Each row is a point on a tangle of strands that fork, close into loops and nearly touch. The rows are in no order.
In the rows, zero is written as 128.
Points whose rows are less than 111 apart are linked; no others are. Some points are linked to none.
q623: [172 118 103 114 111 124 147 146 122  71 163 130  73  59  88 120 113 146
 135 185 122 102 164 151 133]
q332: [126 147  79 115 172 161 168 113 164 141 134  84 155  87 103 137 109 147
 159 131  82 134 124 133  67]
q586: [124 130 139  89  98 108 116 140  88 178 113 177 142 109 176 117 171 126
 140  69 151 100  90  93 193]
q516: [170 129 103  94  70 143 118 132  72 120 157 191  93 174  79 106 147 100
 110 125 158 124 141 124 183]
q647: [166  81 123 137  76 106  93  86 134  90 160 103  98 155 119 115 122 138
 101  84 143 155 100 152 142]
q449: [142 122 132 166 103  94 113 121 152 111 133  78 136 106 158 130  96 161
 145 124 126 153 108 132  80]
q267: [142 108  95 164 231 140 109 101 158 142 121 214 127 187 101 123 172 120
 114 132 117 103 163 121  96]
q144: [142 112 158 105 105 147 180 169 125 160 158  96 117  55 102 152  98 153
 177 145 119 101 148 128 112]
q459: [108  77  88  80 203  84 155 120 102 138 123 135 109 134 159 119 155 122
 103 128 121 155 138 125 130]
q518: [115  77 161 126 141  84 113 131 117 157 111 144 137 153 171 136 150 101
 143  83 167 127 112  96 162]
q70: [158 139 128 131 146 110 165 152 130  97 147 128  82 136  60 124 154 124
 126 196 138 140 166 116 167]
q223: [149 115 133 168  80 116 103  88 113  85 147 121 134 163 148 125  99 132
 105  86 111 145  90 143 154]
q198: [ 83 200 133 156  72 143 103  98 168 121  82  68 185 109 146 113  94 155
 111 132 110 138  99 146 109]
q486: [112 109 124 103 146 141 122  77 187 140 116  90 182 152 162 134 117 153
 132 107 102 163 158  80  21]
q909: [126 145 167 116 119  68  84 114 150 139  90 146 188 171 196 119 145 114
 129 110 168 101 109 101 159]
q239: [135 124 141  55  83 100 137 151  64 127 120 132  79 141 120 134 171  84
 102 150 128 152 128 110 162]
q499: [ 93 165 125 111 101 119 146 162 103 121 149  91 153 113  99 115 105 103
 138 154 136 143 145 142 175]
q167: [154 152  86 116 168 101 144 139  92 123 134 184 116 142 103 137 185 165
 131 166 129 106 115 161 174]
q541: [ 79 131 151 174 128 151 139 158 147 146 137 116 158 146 141 123 109 159
 150 108 143 161 144 123 112]
q549: [147 114 134 113 175 131 186 159  82 160 135 144 105 138  97 150 165 121
 138 178 125 162 143  98 126]
q607: [145 164 118 192 166 116 137 107 151 135 103 198 119 189 114 145 188 140
 154 157 157  59 160 134 124]
q794: [118 149 171 146  88 127 126 140 195 139  93  58 205 110 117 139  97 159
 140 159 156 121 150 117 124]
q60: [129 157 165 179 131 124 130  89 132 135  91  93 168 139 146 130 113 152
 110  86 155 159 102 111 121]
q329: [100 122 147  52  66 118 146 159 125  99 128  78 133 122 150 136 139 147
 137 148 165 147 151 117 145]
q464: [111 115 158 137  91 149 101 114 144 112  61  72 147 137 160 139 115 159
 109 118 116 128 113 123  66]
q280: [159 123 148 165 103 124  95 149 109 127 153 146 114 143  70  88 117 111
 126 105 150 141 139 138 159]
q221: [111 161 118 116 131 123 138 157  78  91 161 138 119 136  94 128 127  88
 128 144 126 126 123 137 195]
q555: [171 107 123  67 146 141 183 142 131 139 147 111  92  64 116 146 129 159
 167 146 125 121 146 117  97]
q950: [107  65 112  83 149 139 148 129 147 123 103  89 146  60 164 146  94 174
 150 123 120 104 153 101  69]
q235: [126 163 124 189 236 150 132 129 138 151 116 194 127 131 112 111 144 117
 128 121 124 112 131 136 145]
q902: [ 91 149 160 145  87 137  75 134 136 111  97 129 158 166 169 119 107 106
 144  65 139 107 113  98 159]
q616: [148 180 108 158 151 101 148 125 135 118 128 219 116 168 115 146 191 132
 153 181 179  64 162 112 166]
q710: [158 168 131 140 121 183 150 128 168 102 171  96 123 114 108 166 104 124
 167 145  94 126 112 161  73]
q42: [157 163 116 157 129 121 136 126 160  72 140 128 107 156  38 131 162 104
 122 195 154  98 169 142 161]
q910: [160 128 146 157  70 171 108 124 142  95 142  94  95  96  75 105  73 121
  92 115 143 150 146 143 116]
q247: [137 193 123 198 163 160 118 116 131 113 126 136 124 143  94 128 112 124
 116 178  63 121 117 168 110]
q842: [ 88 128 151 123 150  93  94 129 162 149  78 141 205 178 195 123 138 125
 139 109 144 107 138  65 137]
q563: [ 92 144 129 162 188 160 119 164 108 162 137 200 126 130 142 106 117 120
 151 104 124 117 134 130 153]
q220: [117 110 130  89  81 102 110 125  75 108 135 150 127 142 141 121 139  77
 132  75 161 116 114  99 199]
q528: [159  93 128 109  77 103 127 148 106 117 191 136 113 151 139 131 129 155
 147 111 152 126 125 170 127]
q873: [108 155 106 188 148 150 122 107 157 110 100  96 115 102 115 135 103 145
 126 161  70 164  96 128  69]
q297: [ 89 118 124 174 137 144 145 156 171 148 143  77 167  99 116 124  85 148
 160 142 114 158 129 133 100]
q360: [103 149 150 137  43 144 114 151 154 145 143  84 158  55  92 121  69 104
 117 141 146 110 162 167 127]
q834: [ 74 134 129 130 133 125 142 163 118 150 103 112 215 170 152 145 132 156
 155 133 136 130 147  93 155]
q462: [142  99 156 157 131  88 106 121 124 132 132 115 117 127 165 117 112 142
 128 100 148 161 112 136  96]
q407: [121 109 109  94 182 125 150 142  71 182 129 200 127 164 147 143 160  95
 144 109 126 146 138  76 128]
q80: [150 172 145 165 139 152 171 134 106 149 158 141 124 138  74 129 108 134
 115 170 132 120 140 163 187]
q305: [162  86 129  73  49 109 100 120 141  85 128  74 134  79 115 141  92 130
 132 106 159  94 119 129 100]
q91: [128 186 114 172 135 151  95  89 128 127 106 142 114 149 135 132 136 138
 136 112  64 164  65 147  89]
q640: [153 166 141 151 164 136  91 140  97  96 133 156 106 165  96 131 136  76
 138 143 113  94 119 158 126]
q943: [144  76 106 123 210 116 139 112 100 141 138 199  85 193 142 171 177  85
 128 152 142 110 130 116 122]
q763: [134 167  99 137 202 143 160 122 133 163 160 137 151 145 100 133 136 131
 151 131 108 137 123 154 122]
q918: [113  84 107 125 160 132 138  80 137 144 115  97 146 188 174 144 137 168
 118  92 105 151 112 138  88]
q125: [136 181 162 141  64 148  91 106 145 125 117  72 143  80  84 129  93 101
 118 106 140 146 105 156  90]
q883: [160 152 110  91  60 122 126 151  76 117 156 156 115 132  51 107 127  92
 111 152 151 149 167 127 157]
q5: [149  73 128 122 151 106 102 100 124 158 134 145  71 173 145 145 164  90
 109 102 127 108  88 164 154]
q619: [141  39 112 110 140 121 147 124 125 134 155 108  86 168 151 143 137 139
 136 139  91 131 113 136 104]
q375: [125  51  81 126 177 122 116 128  88 147 106 162 147 175 137 144 157 122
 135 104  88 116 118 101 133]
q650: [120 105 136 126 134  84 100 148 118 104 123  90 118 135 123  97 130 120
 129 121  95 134 132 113 167]
q878: [125 109 124 151 145 154  91 125 108 101 130 177 118 131 132 113 135  96
 138  59 149 105  84 122 197]
q270: [140 114 128  53  56 100 126 150 128 120 133  90 121  40 107 132 115 138
 129 134 176 118 145 122 121]
q560: [111  99 119 155 160 116 157 162 146 137 159 109 133  82  85 121 108 143
 155 156 129 161 145 138 136]
q604: [103 140  94 110 165 128 144 141  96 170 126 157 181 148 137 140 153 135
 148  83 121 139  97 111 163]
q870: [119  86 106 157 142 126  89  80 104 110 100 135 112 167 164 139 142 119
 112 102  86 122  62 153 132]
q745: [ 77 168 156 156  79 127 101 156 174 159 131  77 174  73 121 125  78 106
 133 152 129 119 133 169 112]
q174: [133 171 166 197  87 153 124  93 123 110 110 106 129 111  71 122 100 119
 100 117 105 170  86 125 138]
q628: [141 135 133  88  85 162 124 142 105  99 160 129  95 137 110  96 118 150
  90 103 175 135 144 166 163]
q644: [ 96 102 113 113 145 160 143 109 157 130  92  86 174  58 143 162  70 153
 141 117 102  96 151  93  35]
q771: [116 109  98 150 151 156 129  95 133  96 126 108 146 168 151 139 115 151
 130 106  99 157  79 152  74]
q215: [174 172 144 185 129 150 164 110 178 111 159 113 111  94  68 147 118 119
 134 204 114  88 165 179 114]
q916: [122 167 143 188  91 146 104  94 136 133 102 137 134 154 142 121 128 172
 136 102  80 171  70 114 111]
q110: [152  95 158 106  55 121 130 116 161  92 135  64 127 128 166 122 105 174
 124 112 140 118 154 115 127]
q364: [118 132 134 123 113 164 176 136 166 157 145  94 136  39 116 161  67 139
 170 147  93  75 136 103  99]
q748: [162  77 166 128 174 140 146 149 133 159 127 105  93 140 107 119 158 141
 135 126 107 132 159 117 107]
q855: [166 163  83 115 116  99 133 139  85 113 149 188  86 129 101 123 170 139
  96 188 148 112 133 164 171]
q31: [ 82 153 132  76 103 133 182 157 153 112 154  86 124  34 123 127  91 114
 127 149 160 134 148 137 157]
q988: [130  62 145  97  91  98 109 136 171 118  94  74 152 102 177 125 118 190
 131 131 148 104 142 129 108]
q442: [114  92 107 141 208  92 124 118 102 127 113 138 125 134 146 125 130 122
 117  99 135 147 107 139 140]
q711: [112 138 118 145  68 164 125 153 132 126 165 106 127  84  63 111  83 119
 111 156 125 118 163 191 151]
q350: [137 112 127  92  34 126 110 150  96 119 136 131 109 131 115  83 112 141
  75 100 199 150 161 118 161]
q484: [ 57 151 107 166 156 148 126 143 160 187 110 106 198 131 102 126 112 114
 133 116  83 148 119 133 127]
q712: [127  83 124  66  50 113  88 123 111 118 117 107  96 128 134  98 130 120
  81 108 167 123 160 147 139]
q89: [144 158 129 199 137 140 125  95 142  97 136 105 109  97  93 132 106 109
 122 184  74 145 109 145  98]
q912: [109  88 129  77 141 114 147 111 162 136 127  98 134 175 201 129 149 155
 127  89 144 147 122 136 113]
q664: [ 83 146 135 106 117 113 173 167 131 145 113 107 192 125 166 144 115 177
 127 173 169 140 165  95 138]
q457: [113 142 152  86  77  65 101 121 112 120 111 153 151 173 209 125 128 107
 112 127 178  88 135 112 182]
q722: [162 160 114 220 175 137 116  93 139 104 105 152 130 155 109 138 145 158
 131 184 102  98 118 143 109]
q966: [ 92 107 137  79 125 140 142 139  89 176 131 200  90 147 203 128 183 160
  92 106 132 133 107  97 177]
q663: [ 84 117 101  99 143 117 148 135  82 166  99 138 195 162 170 145 138 148
 138 100 139 122 133  98 144]
q338: [159 181 140 189 166 134 165 120 135 131 135 128 120 127  88 145 140 119
 136 216 105  81 173 155 136]
q905: [145  75  95 136 151 119 120 131  92 111 129 157 109 178 122 135 160 130
 145 141  96 105 112 134 171]
q581: [192 125 114 148 176 102 156 101 136  92 133 152 100 163 112 146 185 144
 133 190 156  95 146 147 118]
q718: [161  86 122  58 143 113 165 137 123 168 142 117  97  94 160 123 142 186
 136 136 120 144 150 135  77]
q143: [162 124 111 139  47 174 128 114 174  97 152 108 119  29  68  99  49 132
 121 107 121  93 143 129 134]
q424: [ 88 118 120 113 144 133 118 156 191 148  78  84 184  74 152 121 104 179
 127 143 144 122 177 122  81]
q94: [126 126 107 169 197 137 109 121 151 138 109 103 136 143  78 113 151 129
 142 118  80 165 110 117  97]
q199: [ 70 152 131 111  92 117 156 151 143 110 141  63 163  77 144 125  85 112
 116 166 157 138 154 153 169]
q984: [ 75 134 142 183  90 143 137 132 193 150 143  79 165  62 102 144  77 113
 134 158 105 159 115 163 127]
q546: [140 122 163  77  43 103 125 137 135 106 115  71 148 146 157 117 136 155
 115 129 179 115 151 116 148]
q282: [ 73 178 138 158  87 174 107 108 164 140  63  83 156  94 146 137 107 163
 129 149 106 163  83 138  77]
q877: [134 118 159 174  75 149  91 152 126 115 142  98 124 131  75  90  88 131
 105 101 152 147 146 144 145]
q234: [ 95 100  89 125 170 165 134 103 172 135 135 107 160 110 144 105 100 164
 121 109  90 164 163 107  43]
q696: [132 138 127 166  93 152 163 113 204 156 139 109 136  21 101 148  69 143
 162 146  66 114 108 118  95]
q681: [ 94  87 141  75 116  82 147 150  77 143 123 144 102 162 194 150 160 115
 121 158 118 143 141  84 137]
q100: [171 117 111  87  85 146 157 136 140  93 174 108  81  39  81 125  78 124
 131 159 130  93 169 119 134]
q677: [105 126  85 101 212 153 162 128 166 121 142 105 137 107 120 119 117 134
 139 136  72 149 155 117  71]
q956: [130  86 134 100 135 111 136 122 176 133  96  80 177  98 187 145 112 182
 131 130 149 101 149 108  67]
q476: [ 98 132  99 165 184 169 135 135  85 152 111 126 164 147 119 132 105 153
 118 121  87 138 129 139  93]
q535: [151 112 137 135  87 139  80 115  97  96 128 178 117 138 108  94 127  78
 125  55 155 107 117 103 204]
q173: [110 108 126 125 162 160 115 110 124 157 100 182 162 110 199 115 157 129
 153  49 135  89  88  76 162]
q789: [165 106 132 144 186 107 163 109 126 124 144 180  86 193 139 161 182 130
 134 158 141 108 127 132 135]
q16: [139  83 127 125 214 149 154 129 109 147 113 115 111 141 100 139 135 125
 116 130 110 139 168 127  72]
q960: [101 118 121  82 175 106 145 157 120 124 126 120  94 110 146 120 156 129
 124 130 139 176 144 119 127]
q201: [102  84  94 142 162 129  94 109 112 122 104 153 145 180 173 134 138 107
 133  83  89 108  87 107 139]
q250: [132 117 103 100 206 122 147 149 100 158 143 243 107 155 127 154 185 103
 137 153 134 125 152  94 116]
q288: [173 113  98  87 104 121 118 114 111  73 154 103  95 131  95 141 110  93
 126 125 155 127 129 161 119]
q257: [ 83 146 148 121 133 146 128 140 175 150  69  56 176  90 123 130 116 161
 119 138 136 110 142 133 119]
q437: [127 158 151 191 130 132 112 151 124 160 128 141 134 122  66 108 122 125
 138 101 137 144 111 140 179]
q965: [170  91 135  78  94 103 147 126  85 134 152 127  61 106 113 145 162 144
  99 139 148 137 124 150 130]
q11: [117  82 110 106 182 157 110 102 144 185 133 209 153 125 204 112 172 112
 157  49 130  99 107  95 133]
q389: [186 101 117 170 153  99 108  81 137 111 156 193  88 181 156 147 156  90
 153 122 113  94  75 126 146]
q783: [159 162 142 149 138 120 143 134 181 146 169 121  98  60  76 112 112 109
 140 188  97 106 159 169 127]
q327: [144 127 174 102  37 114  87 131 165  86  99 108 163 170 159 119 118 140
  91 129 205 105 146 125 143]
q692: [136 158 144 105 129 133 129 155  84 117 150 216  85 132 128 140 166  77
 137 124 164 102 120 116 189]
q848: [116 154 144 123 173 133 140 166 115 148 152 186 111 144 115 125 145 102
 149 116 162 141 116 129 166]
q958: [177  82 142 133 162  96 129 110 139  87 135 106  62 132 120 117 149 123
 107 144 119 133 133 150 126]
q990: [129 161 112  57  66  77 107 137  80 108 134 134 123 127 146  91 124 112
 111 137 143 141 153 136 173]
q979: [144 179 139 125  43 146 130 114 168 123 140  62 168  50 115 122  41 120
 115 130 127  88 138 142 109]
q753: [ 85 105 146  74 121  95 142 116 114 178 104 177 111 140 230 159 177 120
  89 109 159 132 110  93 174]
q617: [128 122 126 117 118  84 108 117  86 102 152 143 109 160 151 121 119  74
 110  93 155 140 108 129 171]
q264: [136 103 136 133 144 176 104 122 127 113 137 187 144 110 157 123 146  92
 175  61 136  85  78  91 178]
q362: [130 157 136 208 118 163 117 121 140 131 125 111 137 116  53 120 127 119
 117 132 121 151  97 155 160]
q747: [124 152 116 113 185 152 193 147 176 178 170 119 134  80  82 140 124 110
 160 186 104 121 165 155 102]
q571: [135 117 128 107 151 142 166 126  98 162 137 191 102 157 167 129 169 161
 126 116 124 117 113 106 179]
q479: [119 178 124 138  55 119  95 121 146 102 108  69 193 120 123 112  92 148
 124 130 128 120 125 156 148]
q642: [131 152 109 162 216 146 163 141 136 143 144 172 125 146  73 133 141 122
 134 174 142 120 140 156 142]
q72: [160 143  94 148  79 165 138  93 179  88 149 107 117  47  57 113  84 130
 104 152  95  82 135 176 154]
q98: [152 116 166 174 145 149  96 113 140 100 117 120  67 169 138 135 128 123
 109 117 100 138  99 148 101]
q169: [169 168 116 152 119 128 109 122 129  94 158 133 106 145  44 108 123  74
 108 170 156 119 170 152 162]
q980: [136 107 135  86 139 102 154 158  56 144 116 151  96 144 135 151 167 118
 124 165 116 147 125  92 148]
q668: [ 69 157  98 154 164 145 105 108 176 175 105 110 203 121 114 113 106 113
 117 112  87 181 127 114  58]
q471: [123 107 122 114 151 124 172 129  81 140 145 172  95 142 151 131 169 174
 106 124 154 152 100 149 155]
q391: [136  72 102 170 196 121 106 116 121 130 120 174 120 170 113 138 160 118
 134 131  92 131 130 114  83]
q367: [140 151 101 187 215 134 123  95 161 111  77 194 125 190 121 139 187 110
 128 154 131  77 128 106 111]
q426: [135 145 119  64  51 116 127 164  55 108 131 151  88 119  86 118 153  89
  75 142 143 163 149 101 151]
q272: [159 102 115 103  92  91 129 153  85 115 200 182  79 170 141 146 156 120
 126 136 155 136 121 163 158]
q821: [122 117 146 186 156 116 124 116 142 130  95 125 149 139 130 110 131 130
 133  66 135 158  72  95 150]
q226: [128 161 120 133  67 168 110 153 131 150 151 132 137 129  44  85 101  85
  98 124 136 137 170 172 170]
q792: [128 164 122 123 135 127 123 133 118 134 131 103 121 114 116 112 122 134
 132 111 124 131 102 174 127]
q993: [170  92  99 156 168 150 149 115 111 103 129 116 118 134 114 158 123 147
 144 178  80 119 137 132  57]
q774: [108 149 167  96  83  95  99 150 139 132  85  77 151  90 122 107 104 109
 114 150 177 116 161 139 120]
q685: [139 165 117 186 158 170 107  90 128 118 105 182 110 163 127 137 144 114
 134 102  63 132  85 112 106]
q891: [105  74 135  47  90 106 131 148 125 112 135  78 110 132 168 144 133 129
 156 128 145 134 130 140 114]
q699: [177 119 116  92  37 165 139 130 128 123 168 101 113  63  71  92  60 133
 119 132 146 108 176 131 133]
q359: [107 154 114  70 137 124 162 166 126 114 149 105 104  43 108 127  98 118
 133 173 121 119 154 156 134]
q469: [129 127 162 130  50 120  68 116 147  98  91  79 161 143 146 140 107 140
 102 121 167 120 127 136  91]
q337: [132 185 110 154 138  99 165 156 143 115 139 188  95 151  97 157 182 138
 134 222 183  98 181 140 156]
q646: [147 166 155 139 100 124 130 134 157 139 159  77 107  57 110 103  86 130
 134 144  87 121 144 145 119]
q746: [103 143 162 129 147 129 119 128 166 152 108 104 204 196 184 135 122 132
 139 111 144 139 164  72  81]
q107: [111  62 136  84 127  89 129 135 100 113 138 111  90 163 177 142 145 103
 130 140 124 138 123 135 134]
q686: [131 123 154 148 109  79  90 101  81 101 123 134 129 154 173 121  97  93
 123  80 115 117 108 121 156]
q675: [115  87 132  89 183 109 117 122 106 148 126 199  80 110 202 125 170  76
 123  84 129 108 116  89 187]
q672: [134 130 120 116 136 141 139 145  80 115 152 163  95 136 127 135 132 153
  94 117 175 145 127 176 175]
q768: [133 158 120 128 151 132 113 128  89  73 148 181  89 154 103 131 143  74
 122 122 138  87 121 130 189]
q881: [179 111 113 140 122  88 112 109 140  91 163 122  82 147 103 102 144 142
 115 112 119 146 120 147 159]
q186: [ 82 122 117 148 156 134 109 122 185 167  96  93 171  95 150 102  98 194
 119 115 116 149 157 120  50]
q987: [165 139  98 105 108 120 127 143 104  93 149 141  83 102  91 121 141 158
 111 185 138  99 153 189 139]
q688: [ 96 144 143  60  75 103 156 165  87 141 112 139 109  99 171 139 167 161
  85 153 131 165 126  84 124]
q129: [143 117 113 193 175 125 128 129 130 109 123 135 128 147  89 135 140 115
 139 138 110 157 107 114 121]
q300: [133 179 149 144  27 173 119 100 165 128 118  79 149  47  97 142  63 122
 122 121 114 135 108 136  78]
q854: [ 65 162 127 186 143 141 123 117 149 167 113 132 193 141 126 116 118 118
 143  96  97 123  96  94 149]
q573: [108 133 171 174  60 136  89 150 117 116 107  88 142 131 123 123  97 146
 109 107 169 126 122 135 115]
q418: [154 130 132 154 152 106 141 145 133 104 161 115 112 126  73 123 134 127
 155 168 124 145 134 136 124]
q844: [133 115  72 113 173 134 135 149 130 104 129 149 113 151  97 126 170 151
 134 144 107 109 119 167 152]
q596: [112  89 122 104 191 149 136 135 104 167 114 120 151 165 109 130 149 112
 121  97 108 147 166  91  76]
q90: [142 156 113  83 185 116 202 135 108 135 134 144 101 126 108 150 172 129
 131 193 107 154 166 104 131]
q925: [104 100 140  88 142 104 150  97  81 160  95 170 152 151 227 133 153 101
  99 103 155  96 104  92 175]
q114: [169 125 115 144 156 159 161 135 157  87 154 120 107 103  98 156 118 150
 170 167  94  97 118 137  73]
q503: [121 124 131  92 152 143 144 131 173 117 141 100 110 154 170 108 133 155
 147 111 113 149 127 139 101]
q574: [116  83 142  93 136  90 124 172 109 166 103 129 131 159 139 140 177 117
 152  88 143 134 114 112 132]
q735: [ 87 144 154 108 111 113 128 184 106 146 131 142  93 109 133  87 125 142
 116 120 159 150 148 154 163]
q702: [132 126 118 103 116 104 131 130  99  67 153 111 111 161 109 133 123  85
 129 127 154 147 127 139 160]
q786: [100 138  94 175 170 155 117 106 165 147 103 124 155 107  79 114 119 136
 116 140  62 182 124 116  58]
q182: [189 124 119 111  81 125 117 110  86 135 162 194 105 172 124 103 154 132
 133  88 140 107 117 134 196]
q936: [106 188 107 134 192 158 169 142 160 173 164 127 147 121 104 132 111  98
 150 165  92 138 148 168 115]
q705: [130 178 156  89  83 114 136 160  69 128 155 221  82 108 143 126 158  91
 104 117 167 142 103  99 182]
q4: [104 124 169 129 152 122 142 158 163 157 121 110 163 157 190 123 110 157
 142 116 159 159 167 103  99]
q500: [125 181 159 190  90 145 117 100 122 139 104  91 186 142 110 131 109 117
 119  98 128 146  88 111 151]
q951: [ 93 130 116 141 111 177 106  94 141 143  59 104 161 117 165 137 107 186
 113 125  95 166 106 107  45]
q171: [122  84 169 123 110  74  99 136 124 135 114 110 142 146 170 130 124 149
 119 115 177 137 127 131 135]
q654: [107 132 142  49  59 120 177 176 114 114 137 105 103  85 149 148 157 146
 106 155 164 169 128 100 105]
q331: [204 154 121 154 116 100 100  95 118  77 148 120  98 155  69 112 130  88
 109 163 116 109 144 154 126]
q760: [107 155 157 175 134 165  88 111 112 126  88 156 153 163 178 122 108 109
 124  71 105 117  82 105 141]
q728: [107 138 115 158 166 166  91  90 114 124 100 170 145 163 173 146 129  93
 138  68  90 116  77 102 100]
q585: [108  71 148  88 139 125 128  97  80 150 105 181 102 110 208 146 162  69
 119 105 146  85  88  74 191]
q104: [174 102 123 132 129 126 133 113 110 150 150 195 105 152 148 110 156 146
 127  82 121  88  90 136 198]
q254: [115 127 104 148 160 178 136 102 154  84 128 110 109 106 129 159 102 160
 139 126 101 166  84 139  47]
q595: [130 140 161 116 138 148 162 128 153  96 154  59 136 150 163 121 105 147
 142 106 123 153 120 126  95]
q401: [174 173 137 168 102 170 117  95 157  90 131  87  88  95  74 115  93 106
 104 146 101 145 123 167 105]
q121: [151 126 104  90  65 119 111 115 130  73 147  62 129 121 108 118  99 107
 136 111 134 134 135 144 108]
q908: [140 152 128  77  70 102 120 156  73 146 158 205  85 139 149 129 154 124
 106 112 156 140 114 149 150]
q758: [177 159 132 175 165 132  96 105 117 108 141 193 105 178 133 149 151  97
 157 128 120  69 107 149 143]
q992: [ 92  72 138  88 168 124 131 165  91 183 124 157 135 158 145 146 160 107
 137 113 136 150 158  85 111]
q454: [106 145  89 121 184 132 135 141 124 147 137 139 167 166 122 131 145 116
 164  89 116 142 108 125 104]
q508: [167  95 126 192 166 145  93  60 136 113 122 200 104 168 164 154 155  85
 142 109  87  88  67 102 140]
q921: [100 118 135  81 137 103 153 149 120 161  79 108 178 141 180 148 140 189
 120 163 179 147 177 102 105]
q805: [124 111 112 119 190 141  98 102 125 193 113 187 153 156 151  99 163 115
 137  50 108 118 119  98 108]
q544: [134 148 135 171  82 178 134 104 161 127 119  83 140  34  79 154  78 120
 137 149  86 126  88 137  85]
q451: [117 138 140 115 146 112 151 148 101 180 111  79 153 109 136 119 131 149
 147 138 111 136 152 119 115]
q914: [127 157 149  86  62  63  79 128 101 115 122 129 147 153 160 100 119 110
 101 108 192 128 144 120 168]
q485: [104 174 171 148 112 101  99 151 194 175  99  95 210 137 145 123 128 146
 151 140 145 133 144 108 114]
q291: [ 90 154 133  63 162 132 182 162 119 128 132 105  98  98 149 131 124 129
 134 162 118 152 161 129 117]
q562: [167  56 120 147 148 121 135  99 131 116 131 100  94 129 144 151 118 145
 134 135  82 134 119 126  60]
q553: [ 90 112 127 145 132 108  67 102 146 159  58 124 181 180 177 120 131 142
 135 100  95 146 108 104  64]
q22: [122 147 138 141 111 105 121 134 159 111 143  71 125  60 145 120  75 147
 147 133 137 121 133 146  93]

A fork is a point with three links, a tip a point with one. Leave the first point through the second and follow the links. Name the first fork or tip that comes.
q72 / q143 | q375
q338 / q215 | q992
q844 / q167 | q72
q297 / q541 | q990
q518 / q171 | q338
q990 / q914 | q297

Name the points in between on the shortest way along the links from the first point to the second, in order.
q360 / q484 | q745 > q984 > q297 > q560 > q418 > q129 > q94 > q786 > q668
q692 / q834 | q848 > q563 > q235 > q642 > q763 > q454 > q604 > q663
q668 / q198 | q786 > q873 > q89 > q401 > q910 > q877 > q573 > q469 > q464 > q951 > q282
q291 / q881 | q359 > q31 > q199 > q499 > q221 > q702 > q617 > q686 > q223 > q647
